A landscape with many valleys, sampled at points; each row gives a point and its height.
From any point a ball takes the steepest step (drop divided by distance) to one of its 2 nearest points. It stops when none of these is lower. Distance is the straight distance between rows; heights are no part of it.
j552: 139,119,165,135,103,135,113,109,130,121,129,123,90,116,162,130,102,149,157,96,103,135,71,145,121,129,138,105,139,114,139,122,118,89,102,92,161,103,107,90,89,143,153,88  h=652
j345: 120,108,120,161,204,172,69,151,157,122,94,145,115,148,154,160,107,142,134,152,103,153,85,113,96,178,110,172,121,155,126,164,169,116,135,178,136,169,152,170,102,81,189,157  h=677
j158: 108,87,107,131,100,157,92,139,117,83,144,173,97,125,117,124,98,169,121,69,109,116,140,131,105,124,110,118,98,147,90,163,155,100,149,148,140,130,120,157,140,90,112,148  h=290
j755: 118,91,118,190,130,200,77,129,134,123,85,153,76,88,166,119,155,187,161,142,119,105,88,100,113,131,106,138,112,168,102,150,195,75,90,110,158,108,90,103,107,115,180,162  h=483
j258: 128,145,113,97,127,95,163,134,115,129,141,117,178,148,87,143,159,71,94,147,146,126,182,110,124,139,122,128,149,121,144,141,100,184,142,165,91,127,177,149,136,136,96,154  h=253
j600: 108,130,95,140,92,143,172,139,98,126,145,140,144,131,85,117,167,125,135,102,156,92,152,122,128,101,125,113,121,154,86,142,132,137,97,131,99,102,126,103,145,137,107,146  h=284
j496: 136,178,150,112,129,85,157,104,116,158,120,89,158,127,130,127,166,83,130,181,134,143,123,131,151,133,135,126,155,97,172,104,98,150,125,104,119,124,116,95,101,158,134,97  h=229
j796: 129,148,132,119,131,109,160,128,119,136,135,107,158,151,113,144,159,78,117,146,133,129,129,131,127,146,123,124,154,112,157,142,92,168,100,138,104,115,156,117,108,142,133,129  h=236
j724: 140,117,125,108,134,115,140,147,142,128,141,140,130,132,162,123,60,149,68,97,118,146,150,169,199,101,155,132,99,93,141,133,111,127,155,115,152,140,129,182,166,100,98,115  h=393
j532: 124,101,119,145,95,159,118,133,112,109,138,146,98,105,155,111,114,185,133,76,127,111,118,128,140,94,130,114,109,139,94,138,154,80,112,97,161,99,100,113,139,116,121,123  h=67
j350: 122,121,139,135,144,146,89,122,139,121,115,124,112,131,118,132,127,127,157,146,132,128,112,115,80,151,114,136,134,147,117,121,154,121,140,147,133,149,129,130,124,129,146,136  h=617
j655: 130,131,109,113,133,118,158,150,129,131,145,132,158,145,110,139,114,106,82,119,128,132,164,137,154,124,143,128,123,113,140,146,106,156,131,149,110,133,167,163,149,121,102,146  h=250
j252: 115,124,136,149,140,154,102,122,125,123,112,127,123,137,104,130,169,115,169,158,147,110,109,113,69,161,98,137,143,156,112,130,150,137,118,156,119,140,131,113,117,125,159,147  h=658
j758: 143,166,140,106,138,92,136,107,135,161,115,91,146,107,146,114,130,111,129,181,139,143,141,120,158,108,154,138,136,109,158,80,123,130,164,98,138,147,108,110,130,157,115,98  h=698
j874: 108,109,133,108,78,121,111,113,113,86,150,152,115,143,79,143,123,117,156,74,122,119,140,124,53,143,102,101,136,148,108,144,118,125,137,164,117,116,139,116,106,131,108,130  h=465
j305: 125,158,114,116,104,105,199,142,108,144,144,122,162,132,117,115,136,125,104,116,146,127,151,136,190,86,160,120,127,109,127,130,106,136,105,94,110,101,120,108,144,146,94,107  h=431
j867: 129,126,105,199,163,192,149,149,132,153,107,125,105,116,155,129,170,155,128,155,124,112,84,142,166,124,127,134,112,141,117,147,152,119,62,105,124,110,108,109,131,119,186,150  h=559
j114: 127,171,116,118,109,98,202,137,103,152,135,111,172,131,116,123,161,99,109,142,146,128,145,131,185,103,155,120,139,105,144,130,100,148,96,100,105,100,125,100,129,155,108,106  h=454
j296: 132,119,105,107,138,114,143,148,133,121,147,154,152,149,94,144,105,108,76,110,120,129,185,136,141,129,128,132,113,118,133,152,108,165,161,169,103,149,177,193,163,108,90,166  h=209
j680: 104,86,111,127,100,152,82,137,120,78,142,183,96,127,97,135,99,158,129,73,100,120,147,127,79,142,101,120,101,157,85,170,154,111,165,167,130,138,129,167,134,89,107,157  h=215
j175: 130,103,154,161,148,171,61,119,147,122,93,139,79,115,164,136,110,165,171,140,105,138,65,116,87,163,111,138,133,148,127,135,170,84,120,125,161,137,113,122,91,120,191,130  h=362
j337: 128,148,137,105,122,104,119,103,129,140,120,108,133,112,114,101,145,121,157,162,154,120,141,106,110,110,134,130,140,136,129,79,142,129,164,111,122,146,105,103,141,157,107,115  h=240
j682: 130,122,116,198,142,184,150,137,130,147,111,130,103,117,155,134,170,151,138,141,117,115,70,156,155,136,122,117,122,132,119,148,134,117,52,103,126,94,107,95,108,121,191,135  h=603
j962: 129,116,122,111,152,121,114,137,142,118,137,135,143,153,106,154,111,100,110,125,116,138,150,124,98,155,117,137,128,130,137,144,119,159,150,181,112,152,176,173,130,112,121,151  h=445
j709: 118,139,104,126,113,125,165,137,105,127,144,128,163,148,77,130,184,87,127,133,160,98,162,114,110,129,113,123,144,146,114,147,118,176,103,159,79,111,156,120,137,140,110,162  h=191
j383: 130,123,122,161,156,158,147,150,136,137,133,132,129,151,138,162,137,112,114,118,100,137,80,155,134,164,127,131,137,117,151,170,98,152,64,144,113,102,174,136,91,114,173,136  h=405
j124: 120,99,114,161,153,187,87,146,138,116,113,143,96,126,148,139,120,164,132,126,110,127,91,123,114,142,123,143,111,155,109,162,174,98,110,139,143,128,122,142,115,98,172,151  h=607
j937: 129,146,132,96,103,93,174,134,122,127,147,125,148,137,134,126,89,125,90,99,119,151,141,151,180,100,161,114,129,92,145,129,90,127,128,103,130,108,131,132,134,137,95,91  h=376
j509: 136,117,129,94,113,103,144,141,135,112,151,151,134,147,139,134,60,134,72,77,106,152,149,167,175,112,150,118,112,93,147,141,93,132,152,126,137,125,145,177,147,108,96,110  h=364
j873: 126,158,119,89,122,85,150,119,128,143,127,115,160,117,109,107,128,115,114,156,151,132,187,115,155,99,146,132,123,121,125,89,128,138,188,125,118,149,111,135,167,144,78,121  h=217
j568: 133,104,148,101,130,118,89,124,148,104,136,139,109,148,131,148,59,129,118,90,97,156,124,150,103,144,130,123,122,119,135,134,118,119,162,155,142,146,145,167,120,113,124,112  h=274
j233: 135,102,119,119,145,134,114,150,137,115,146,152,114,132,168,123,60,169,73,84,111,139,139,167,185,106,144,137,93,106,126,143,131,120,153,125,156,143,128,198,168,85,112,131  h=422
j528: 120,96,134,138,100,159,92,126,124,104,126,144,87,109,141,121,110,169,151,89,118,119,108,120,103,119,121,115,118,144,101,136,161,81,127,117,159,117,104,113,121,121,131,125  h=508
j577: 129,147,117,161,131,138,184,143,122,153,130,119,145,139,123,138,177,100,119,142,125,118,104,152,159,137,134,116,140,114,142,148,93,161,52,118,99,94,142,105,109,138,153,129  h=477
j592: 133,152,155,127,142,109,117,101,127,147,117,96,140,134,122,121,170,89,159,185,146,132,113,119,102,155,109,135,156,120,154,100,119,145,132,125,117,143,120,98,105,145,148,118  h=624
j946: 124,119,146,132,88,132,100,105,120,127,114,132,103,87,127,92,143,171,188,122,143,103,124,94,96,103,122,116,131,154,108,87,163,88,140,91,146,120,92,78,134,159,118,122  h=373
j260: 137,149,140,126,144,104,162,129,127,144,129,105,161,148,128,154,159,70,107,158,126,141,121,132,138,165,121,133,159,97,177,143,78,176,95,141,111,115,173,130,94,137,143,126  h=264
j494: 127,117,126,93,130,96,90,115,150,124,121,157,108,110,112,106,85,140,126,126,128,129,193,124,124,117,121,139,104,140,103,86,141,137,229,145,134,181,103,172,189,116,77,133  h=335
j947: 136,148,121,106,140,93,155,131,122,137,130,98,184,144,103,151,167,64,93,173,146,130,167,109,133,155,119,138,152,118,162,137,94,187,136,165,104,137,178,149,124,133,113,150  h=273
j277: 109,104,129,115,68,129,121,125,113,89,155,158,113,135,89,132,108,141,141,60,119,117,143,132,82,125,112,99,124,140,98,147,122,112,142,145,127,113,129,121,121,123,96,129  h=429
j484: 115,121,113,136,77,127,155,132,101,118,144,150,127,98,125,89,137,182,148,77,160,96,159,107,150,74,126,113,110,144,75,106,151,94,134,79,139,101,91,96,163,141,86,123  h=300
j221: 130,120,129,96,108,108,147,137,130,113,154,139,135,153,122,142,77,122,88,78,105,148,138,157,148,124,147,113,127,99,144,151,88,134,130,134,122,115,158,157,128,122,102,114  h=338
j215: 121,98,135,175,165,190,55,129,149,122,79,151,82,112,165,132,127,174,167,160,109,130,75,98,92,164,104,153,122,163,116,149,193,84,117,134,157,143,106,129,97,109,196,157  h=214
j794: 134,121,130,84,141,88,90,111,160,129,120,141,119,120,115,123,82,118,115,137,124,144,196,131,119,131,126,144,112,129,125,89,125,142,223,160,134,185,115,179,175,112,85,127  h=292
j582: 137,158,133,112,150,92,146,122,121,147,122,87,186,138,110,142,182,64,106,197,153,132,159,106,127,158,111,147,150,124,166,117,102,185,141,161,110,146,157,136,122,134,122,148  h=291
j972: 116,101,125,187,150,198,70,129,144,126,75,152,81,106,155,122,156,176,172,167,119,116,84,95,95,155,104,147,120,170,104,146,197,87,101,126,147,132,101,113,105,113,195,166  h=354
j361: 137,123,148,101,107,108,124,116,134,120,135,126,113,121,154,110,81,154,125,100,123,141,125,139,147,98,149,118,125,112,125,103,121,101,153,95,151,128,107,125,141,137,105,95  h=443
j804: 130,124,127,142,154,153,108,137,140,135,115,119,115,120,139,126,131,137,138,151,132,124,115,122,120,128,130,140,122,139,118,117,160,119,128,128,133,148,119,131,144,130,143,136  h=578
j486: 122,87,92,178,148,204,85,149,136,107,120,158,79,114,186,132,121,190,112,110,103,121,79,125,144,128,125,150,92,149,104,186,181,76,86,122,156,99,101,146,104,74,180,158  h=686
j729: 119,130,131,92,124,97,79,95,139,112,123,129,122,120,89,112,124,118,163,148,141,129,164,101,59,141,115,131,137,148,108,87,144,135,198,162,121,168,116,137,153,133,94,133  h=104
j710: 119,103,137,108,82,125,109,121,120,92,148,153,102,128,114,124,86,153,136,64,114,128,139,134,98,119,119,103,120,132,103,132,130,100,157,129,142,125,115,130,131,121,98,116  h=386
j333: 137,111,122,111,169,109,111,139,154,121,131,129,155,158,116,171,103,88,94,130,112,150,156,120,104,170,118,146,130,122,152,150,104,167,161,194,118,160,198,191,123,102,126,154  h=464
j971: 127,146,152,110,130,107,117,106,129,129,128,106,134,140,112,131,142,93,152,149,137,134,117,125,94,146,118,125,151,122,147,112,115,142,134,137,119,133,130,108,102,144,134,112  h=602
j624: 139,168,123,118,142,99,183,143,126,160,126,93,174,124,129,142,150,82,84,175,135,142,145,131,186,131,149,135,134,99,175,129,94,163,110,126,125,132,149,130,129,142,120,122  h=297
j323: 127,142,169,121,101,114,125,95,123,129,132,118,120,138,118,128,150,99,173,130,125,129,89,141,90,154,112,105,159,115,145,118,99,126,103,111,121,107,119,78,72,150,158,96  h=572
j420: 125,137,123,146,157,145,127,140,132,143,119,110,136,130,120,127,153,114,133,168,145,120,126,120,121,131,122,143,128,137,126,121,148,140,121,139,119,148,132,128,143,131,143,146  h=608
j42: 122,149,101,135,101,118,200,147,100,143,149,132,160,128,114,106,142,144,107,102,158,111,160,132,190,78,154,121,114,124,102,129,120,129,102,89,109,97,112,111,159,142,89,119  h=456
j549: 127,92,128,121,139,147,86,141,142,98,139,146,106,145,144,149,66,153,109,83,91,149,108,151,113,144,130,126,111,128,123,161,133,109,145,152,146,137,140,176,118,96,140,126  h=327
j211: 105,97,106,121,113,138,91,134,122,84,139,183,106,132,72,128,112,143,131,91,111,112,171,121,73,140,95,123,104,164,82,159,150,136,178,179,114,153,132,173,160,97,94,168  h=105
j397: 126,137,130,75,108,80,143,117,127,115,143,133,148,148,95,136,102,92,105,113,121,146,173,134,121,128,130,116,139,113,147,126,94,149,168,153,114,131,152,150,135,137,85,121  h=95
j663: 143,157,119,141,140,119,191,154,127,156,131,108,154,129,143,146,138,101,79,142,115,146,114,153,195,128,161,127,134,91,169,146,84,158,67,110,120,107,150,124,119,136,129,115  h=494
j180: 121,128,92,161,116,156,171,149,102,140,134,132,133,114,126,105,158,163,124,112,159,94,140,127,174,81,139,127,108,149,82,131,154,116,92,95,122,104,104,102,165,134,117,140  h=407
j309: 114,83,90,175,127,200,87,142,126,106,117,159,81,97,173,116,136,200,122,105,114,102,105,112,138,110,121,141,93,160,90,171,192,71,97,116,158,103,93,129,122,88,156,161  h=636
j578: 122,97,126,152,126,171,96,135,126,112,125,139,90,117,149,130,110,167,137,102,114,121,95,129,118,126,126,128,114,142,106,149,161,90,111,123,152,117,113,125,120,111,152,133  h=557
j378: 118,132,145,153,125,145,117,110,122,131,115,124,127,138,103,123,196,107,177,164,150,105,108,118,73,165,92,128,150,146,115,124,134,141,102,140,107,128,122,91,104,137,168,140  h=692
j609: 142,129,132,146,190,128,131,147,152,144,120,112,154,156,148,175,124,89,99,158,113,151,103,128,131,186,119,156,135,113,176,154,95,163,108,168,127,147,196,165,95,106,164,142  h=322
j270: 150,140,173,120,138,110,75,77,148,152,104,108,109,105,149,103,130,130,193,181,127,135,97,114,86,146,126,132,153,128,160,67,143,111,156,95,146,148,105,94,102,158,156,106  h=840
j757: 127,119,128,84,140,86,80,102,153,113,127,143,122,130,96,131,92,108,133,137,122,146,186,119,79,147,113,139,122,138,117,97,125,149,220,180,126,181,125,175,163,115,89,134  h=237
j697: 122,139,128,96,123,105,105,108,134,124,126,120,132,120,98,107,136,121,150,153,149,125,159,104,89,123,123,132,133,142,115,86,144,135,183,141,119,159,113,125,155,144,98,128  h=177
j300: 147,150,120,132,149,120,178,157,134,155,131,104,151,121,156,136,111,118,68,143,118,151,122,153,207,114,171,135,120,88,163,135,96,140,91,105,137,124,137,138,138,127,120,111  h=515
j452: 135,109,154,81,119,98,95,113,149,104,139,136,109,142,141,138,47,132,117,87,101,161,136,157,121,130,139,116,122,105,142,114,108,112,179,131,152,143,127,158,128,117,108,95  h=321
j652: 131,130,153,104,139,108,108,115,138,118,130,113,134,152,120,149,108,97,137,129,117,148,115,130,90,158,120,126,148,119,153,123,107,138,139,152,127,136,150,133,100,132,133,110  h=580
j838: 123,114,120,142,98,145,135,134,112,122,133,139,111,101,147,98,128,181,141,92,142,106,129,119,147,87,131,118,114,141,93,116,153,90,119,88,149,105,97,103,152,137,112,122  h=200
j86: 133,142,98,151,128,136,195,156,108,150,142,132,152,117,147,101,134,163,88,111,157,114,145,139,217,70,160,130,104,117,103,130,128,121,91,76,126,103,108,122,175,127,100,122  h=495
j707: 130,158,114,143,142,127,154,133,121,164,113,104,146,103,123,96,182,133,146,181,169,103,145,103,153,94,138,140,123,136,117,90,153,132,126,98,112,139,98,94,162,162,120,134  h=320
j311: 131,149,150,143,155,127,108,107,131,152,106,101,139,129,118,111,191,101,170,207,161,115,116,105,89,157,103,147,149,137,136,90,141,146,135,129,112,158,116,103,121,141,155,140  h=654
j875: 145,115,154,119,141,132,84,115,150,128,117,120,97,111,170,121,87,156,148,129,113,142,103,129,122,120,142,129,127,125,134,98,149,94,149,106,161,143,110,127,131,136,140,109  h=511
j977: 129,118,117,148,163,156,133,152,136,129,133,134,140,158,130,168,129,107,112,119,106,136,98,140,121,166,122,139,137,122,147,173,110,156,87,163,108,118,188,157,97,109,165,147  h=378
j780: 120,111,126,129,151,142,101,138,138,109,130,133,127,153,115,156,113,114,131,120,114,135,119,128,82,162,112,137,133,141,128,154,131,141,132,175,119,141,164,156,111,112,146,144  h=410
j77: 124,136,137,116,99,121,114,108,121,130,122,123,117,100,113,96,145,147,177,137,150,107,133,101,97,107,127,120,134,147,109,82,153,109,151,103,128,134,99,88,139,161,111,121  h=306
j53: 127,134,121,120,120,123,161,138,117,126,144,126,146,152,109,144,137,98,114,112,126,127,129,137,129,135,130,118,143,117,143,152,100,157,95,144,104,106,162,126,113,136,126,130  h=271
j365: 126,121,131,103,109,115,144,132,126,115,149,133,133,153,114,142,98,114,112,90,113,139,131,148,126,129,137,112,134,113,139,145,99,134,119,137,120,112,153,134,116,131,115,113  h=311
j326: 120,130,157,90,102,97,93,90,125,99,139,123,124,147,91,135,125,97,169,119,129,134,126,115,47,157,103,113,157,133,135,114,110,137,155,154,119,129,135,109,93,142,119,108  h=522
j185: 128,139,93,159,139,146,181,159,109,155,130,123,143,110,141,101,152,161,102,130,159,103,145,131,200,75,151,133,105,133,95,125,148,121,94,84,120,116,106,114,178,132,112,135  h=457
j819: 124,115,122,151,206,150,72,145,162,126,99,131,133,150,145,162,109,122,132,165,117,146,109,110,91,183,105,174,126,155,129,147,162,136,153,194,133,190,164,179,118,85,170,159  h=681
j888: 130,147,130,122,157,111,118,120,137,143,117,96,159,134,110,130,166,86,138,192,158,125,146,103,102,150,113,151,140,133,141,103,133,161,151,155,113,161,134,130,137,133,126,144  h=655
j61: 131,127,104,189,148,182,147,146,122,150,108,125,108,106,153,115,170,163,134,148,136,103,102,129,166,105,133,132,111,146,107,133,163,110,75,94,130,111,103,100,147,132,166,148  h=510
j507: 135,108,129,89,135,96,109,130,147,108,142,156,130,155,102,151,72,102,94,95,98,150,175,145,110,146,120,126,122,118,141,140,98,157,187,180,118,155,169,196,141,108,99,140  h=108
j303: 112,133,118,110,78,110,161,126,107,114,147,146,138,122,97,102,124,146,136,86,152,112,166,117,136,91,129,109,118,137,92,115,128,117,149,106,118,114,106,111,154,141,79,121  h=391
j94: 113,128,148,94,77,102,114,97,111,96,148,133,125,144,81,135,135,100,165,96,131,122,133,118,51,148,105,100,157,140,124,125,107,134,136,153,116,113,136,97,95,147,112,113  h=496
j46: 129,121,151,75,99,90,110,105,134,103,145,138,116,139,118,132,64,124,126,85,109,155,144,144,108,124,134,109,133,113,134,113,103,118,177,130,140,133,124,142,122,132,97,96  h=359
j99: 147,136,127,138,160,131,151,150,144,152,128,103,131,124,168,138,103,130,83,142,112,151,106,155,190,116,162,138,117,96,156,132,111,128,101,109,145,134,132,140,138,121,134,111  h=534
j488: 130,143,121,159,133,149,146,130,116,157,108,119,123,96,131,92,186,153,164,163,163,92,127,104,141,98,128,132,122,151,106,96,165,115,108,87,120,124,93,83,154,161,139,139  h=379
j167: 128,106,112,101,132,107,118,139,134,103,146,176,128,150,86,142,86,114,93,91,106,132,185,141,116,134,112,130,110,129,122,149,112,159,188,180,107,153,164,204,163,102,88,160  h=160
j931: 121,169,110,103,125,90,166,125,113,151,125,105,173,113,99,101,169,108,124,174,172,115,185,102,153,95,143,137,125,129,121,91,136,147,166,121,104,146,109,117,166,157,84,131  h=254
j106: 126,160,123,84,109,80,164,123,117,138,133,116,168,128,105,115,124,104,105,141,142,140,183,124,161,102,146,124,131,112,137,110,110,142,170,126,118,133,122,131,153,144,78,112  h=185
j444: 128,129,167,96,121,92,80,85,137,109,129,113,122,149,112,143,108,93,163,132,123,150,112,125,57,168,106,123,161,124,154,108,109,133,158,150,130,139,140,118,83,139,135,98  h=551
j829: 129,129,102,176,137,166,151,142,115,154,106,125,117,93,146,95,180,173,148,149,156,89,124,112,163,87,130,128,110,158,95,110,173,108,91,82,129,113,90,86,162,149,140,145  h=440
j809: 133,135,139,141,87,124,161,121,109,133,137,125,113,104,153,109,131,166,152,95,136,120,107,131,160,87,145,107,128,122,112,111,124,94,96,65,143,88,90,73,122,153,124,94  h=740
j664: 134,102,103,176,158,195,107,149,132,119,121,139,83,113,193,132,114,189,104,112,101,129,73,141,165,118,138,140,102,133,117,168,163,88,76,111,156,101,106,142,119,89,178,141  h=643
j156: 122,120,134,82,118,86,78,98,142,101,131,144,119,133,83,122,102,113,150,126,124,140,173,116,59,142,106,126,129,145,112,96,127,140,210,172,123,168,122,154,151,124,87,127  h=179
j671: 127,99,116,124,127,150,110,143,125,98,154,161,101,133,164,121,71,179,89,66,108,132,126,161,165,105,135,124,97,117,114,157,139,103,135,124,154,124,121,178,151,84,119,130  h=418
j374: 134,165,116,133,122,109,203,145,112,156,132,112,163,131,128,134,154,99,97,143,131,135,123,145,194,115,159,120,140,97,157,142,88,155,70,104,108,98,138,107,119,148,121,111  h=474
j222: 126,168,139,97,108,87,164,113,110,141,133,103,158,136,110,126,150,86,129,147,136,136,139,126,141,120,136,120,154,107,156,114,98,148,131,116,111,116,128,105,110,156,112,101  h=184
j547: 119,106,135,164,66,155,121,119,110,121,125,140,92,93,138,117,149,165,174,85,134,100,99,121,114,106,118,104,128,145,98,127,145,81,98,91,153,86,93,63,110,141,138,116  h=738
j201: 129,170,113,124,139,109,157,130,119,165,114,97,162,108,114,99,181,112,132,193,174,110,167,100,159,99,141,144,125,130,125,83,149,145,151,109,110,150,101,105,163,159,105,135  h=283
j669: 138,133,158,132,95,121,134,105,120,137,123,120,106,99,154,104,129,158,175,115,130,120,98,121,136,100,140,110,140,124,131,91,128,90,112,64,148,102,91,65,111,163,137,94  h=769
j999: 108,129,90,134,88,143,170,141,95,121,152,147,154,144,72,130,178,106,133,101,155,86,163,123,114,112,120,114,130,159,93,152,126,158,95,152,83,97,149,113,138,136,105,162  h=239
j367: 143,178,144,128,146,95,176,123,124,164,118,88,165,123,140,139,167,78,106,191,126,147,120,139,176,145,141,129,146,92,182,119,88,161,102,110,124,128,132,109,104,147,140,106  h=267
j745: 136,147,116,111,136,107,171,147,128,145,137,114,167,139,118,149,131,86,76,140,126,141,151,134,167,132,149,130,135,102,163,145,91,166,114,141,115,127,170,151,132,133,111,136  h=281
j81: 121,87,112,131,127,164,91,146,126,89,150,165,99,136,156,136,72,174,90,61,90,135,111,156,139,129,131,128,97,126,114,178,141,100,128,144,147,119,132,182,125,76,138,138  h=377
j396: 132,133,141,92,97,95,153,124,125,118,148,135,129,134,140,113,73,145,105,86,124,146,144,149,168,93,154,113,122,100,130,116,104,112,151,95,144,116,112,135,140,130,91,92  h=408
j50: 130,114,135,129,171,136,100,139,152,124,123,123,128,156,138,164,93,114,116,127,106,152,105,133,104,167,125,144,129,125,148,149,120,138,135,170,131,152,171,166,106,106,156,132  h=375
j927: 123,150,133,88,110,92,151,120,118,127,140,116,153,141,102,128,126,96,119,127,136,137,154,128,130,118,134,118,142,113,141,119,105,142,146,135,112,125,135,124,126,145,98,113  h=141
j257: 131,156,143,144,120,115,180,120,119,148,128,115,140,139,126,131,177,92,136,144,123,129,99,153,147,143,129,107,153,105,151,135,84,152,64,107,105,94,126,89,91,150,155,107  h=507
j58: 137,176,135,99,137,84,136,104,123,158,117,85,169,117,120,120,160,89,129,196,151,137,153,113,137,127,136,140,144,114,160,84,119,151,167,123,125,151,114,111,128,152,112,113  h=684
j617: 120,82,104,179,137,199,71,137,138,112,96,155,77,87,183,111,137,205,139,129,115,109,101,95,128,115,117,148,99,166,101,158,204,68,98,110,166,108,89,126,125,99,169,166  h=575
j465: 124,122,119,147,195,147,93,144,155,134,108,120,142,142,126,152,130,113,125,175,132,134,128,109,101,166,112,169,123,150,127,135,156,147,149,185,126,183,158,174,139,95,152,165  h=659
j425: 135,118,137,139,175,130,115,137,148,128,125,124,140,165,140,171,114,97,118,129,103,153,98,134,103,184,115,144,141,117,163,159,99,154,114,173,121,136,192,160,83,109,164,131  h=346
j934: 137,119,140,132,145,142,92,125,144,132,111,119,102,109,152,115,112,152,150,144,127,128,112,115,119,119,136,136,126,139,124,100,161,102,143,113,150,145,110,127,142,138,140,125  h=544
j733: 141,154,144,133,162,102,146,126,126,152,117,84,182,143,121,145,193,63,113,206,150,132,137,111,126,178,101,153,154,121,169,122,96,184,122,152,108,149,158,131,110,128,146,148  h=312
j955: 136,114,112,125,181,130,116,155,160,134,131,129,153,147,132,170,92,109,76,133,109,148,150,135,136,159,131,156,110,123,153,153,115,157,152,184,126,167,192,207,134,91,135,161  h=482
j224: 128,154,162,135,116,111,152,101,123,146,128,113,130,136,126,128,169,95,158,148,122,131,92,147,121,150,120,104,156,107,151,122,90,135,83,103,112,102,118,78,80,150,163,97  h=537
j728: 121,113,129,167,95,165,129,125,115,127,119,136,97,111,135,129,154,148,161,106,128,105,88,134,119,123,119,108,129,142,105,142,139,99,82,106,138,91,103,80,105,135,157,124  h=697
j294: 141,160,140,112,159,96,122,109,139,158,113,83,162,124,128,135,154,80,125,206,148,141,144,114,129,150,122,153,141,121,164,90,120,158,161,142,131,166,132,129,125,137,129,127  h=671
j805: 121,132,128,103,90,106,166,130,112,118,151,141,137,133,114,109,102,142,115,85,139,129,156,136,157,89,144,108,120,118,112,121,114,118,143,99,126,114,113,124,148,136,85,108  h=423
j41: 136,139,134,123,163,113,139,138,142,140,126,104,159,150,132,161,131,80,100,156,123,147,126,129,133,163,127,143,140,108,171,139,94,166,118,157,123,141,178,155,110,123,140,135  h=294
j21: 147,104,124,162,162,175,112,145,137,129,122,127,89,114,204,126,98,182,107,112,102,140,72,148,170,112,148,135,110,115,130,146,153,88,89,103,166,111,109,143,130,102,169,121  h=610
j712: 147,105,132,140,157,153,108,143,141,128,129,126,97,119,199,122,77,177,101,109,107,145,96,151,171,106,152,134,107,109,131,130,146,92,120,101,171,128,112,157,147,107,146,112  h=582
j363: 126,133,165,122,93,119,121,100,126,122,133,123,106,127,130,131,120,121,166,108,116,132,84,138,100,138,125,103,151,115,139,119,110,107,106,101,138,106,113,80,80,152,149,88  h=609
j153: 124,145,153,144,130,124,113,99,116,142,110,110,141,132,100,108,214,97,181,193,167,105,116,108,71,161,87,134,158,142,125,99,132,150,122,128,99,141,113,84,111,145,159,139  h=685
j182: 142,140,165,118,100,110,111,89,123,144,115,116,109,95,146,95,131,153,189,139,128,122,102,112,114,106,137,115,145,130,143,72,137,92,138,69,145,118,89,68,108,172,138,95  h=793
j833: 128,126,116,157,136,158,160,145,124,137,133,130,128,143,128,149,146,117,119,117,113,125,92,154,142,141,131,122,134,123,134,162,105,147,61,130,112,95,151,121,103,125,157,131  h=438
j109: 117,107,134,135,90,147,98,118,121,113,123,139,93,101,127,108,128,167,167,100,134,108,120,108,95,113,120,114,123,152,97,117,161,90,135,113,148,122,101,98,131,139,120,128  h=449
j84: 145,117,153,113,125,121,105,115,142,123,129,120,102,118,172,122,76,154,134,109,111,147,106,141,139,108,149,123,127,113,135,106,131,94,142,96,160,126,109,127,127,133,128,96  h=478
j232: 108,129,89,160,101,159,164,145,98,136,131,135,136,115,98,107,180,145,145,117,165,82,150,114,138,92,124,121,111,164,72,133,155,123,98,114,109,107,108,93,156,141,112,148  h=341
j28: 116,101,113,108,115,116,104,135,125,86,149,187,111,143,71,132,97,130,117,83,103,121,183,132,89,135,99,126,105,148,98,153,127,150,192,180,107,155,142,189,163,99,84,166  h=182
j183: 122,138,96,112,118,116,168,142,106,125,150,135,170,153,73,138,174,80,105,128,153,105,184,108,115,130,118,123,143,136,122,151,109,185,122,168,76,117,177,143,146,135,99,172  h=224
j982: 140,121,145,148,105,143,140,122,124,123,133,126,93,114,170,126,111,164,137,88,108,131,69,151,153,108,144,106,132,109,129,128,117,95,79,80,158,88,101,88,104,135,149,90  h=687
j801: 133,146,123,120,111,110,185,142,115,137,142,122,148,130,138,122,108,131,94,105,129,139,131,149,191,94,163,119,124,99,136,133,98,128,100,94,127,102,124,121,139,136,102,98  h=403
j264: 126,134,127,141,174,136,110,137,143,139,115,105,146,142,119,142,151,98,129,179,144,129,132,113,101,159,110,157,134,138,138,123,139,156,135,166,118,164,149,147,135,116,144,155  h=634
j744: 120,115,126,190,120,181,130,127,125,137,110,139,98,117,136,133,172,144,161,135,123,107,75,143,121,143,108,113,123,144,110,150,140,108,67,112,131,95,111,86,98,126,187,136  h=651
j364: 121,100,116,159,181,181,68,145,151,115,103,144,101,132,157,146,103,158,126,143,105,141,91,115,107,158,121,160,114,157,114,158,180,104,134,157,142,156,131,166,115,88,178,157  h=648
j414: 103,131,107,128,63,118,164,128,97,118,148,149,137,112,86,98,148,157,151,82,164,96,172,107,125,86,122,109,117,153,70,114,141,110,139,103,117,107,98,91,155,145,78,126  h=358
j795: 127,122,137,76,117,81,118,114,138,104,144,143,133,153,96,140,85,99,111,103,109,149,171,136,100,138,124,115,132,116,140,126,96,147,185,167,119,143,153,165,133,126,92,122  h=51
j802: 145,152,170,106,111,96,102,76,132,147,116,107,113,108,139,100,129,126,186,159,129,134,101,117,101,126,135,119,155,120,155,72,126,107,152,83,138,131,99,77,96,166,140,93  h=816
j627: 148,124,130,138,159,138,135,148,143,142,127,112,119,118,180,124,94,155,92,130,118,146,109,152,187,104,161,139,110,103,141,123,131,110,121,102,157,134,119,149,153,118,133,112  h=556
j292: 143,131,137,146,106,135,159,126,116,133,135,122,107,107,174,113,117,168,133,94,126,128,89,147,176,91,152,109,127,108,122,120,120,96,83,65,152,87,95,85,125,144,133,92  h=715

Call two points neighbours if one is among the 2 nearest of the other. Go from one point of each pair to the other, from neighbour to neighbour, staying as low as possible. Name the highest point that can't be avoided.
j211, j729 => j378
j215, j264 => j486
j305, j709 => j86
j729, j937 => j528
j211, j795 => j28
j532, j937 => j805
j796, j568 => j233

For each start below, name the point where the ball stops.
j805 => j532
j345 => j729
j547 => j729
j292 => j796
j833 => j796
j486 => j215
j86 => j709
j955 => j796
j233 => j796
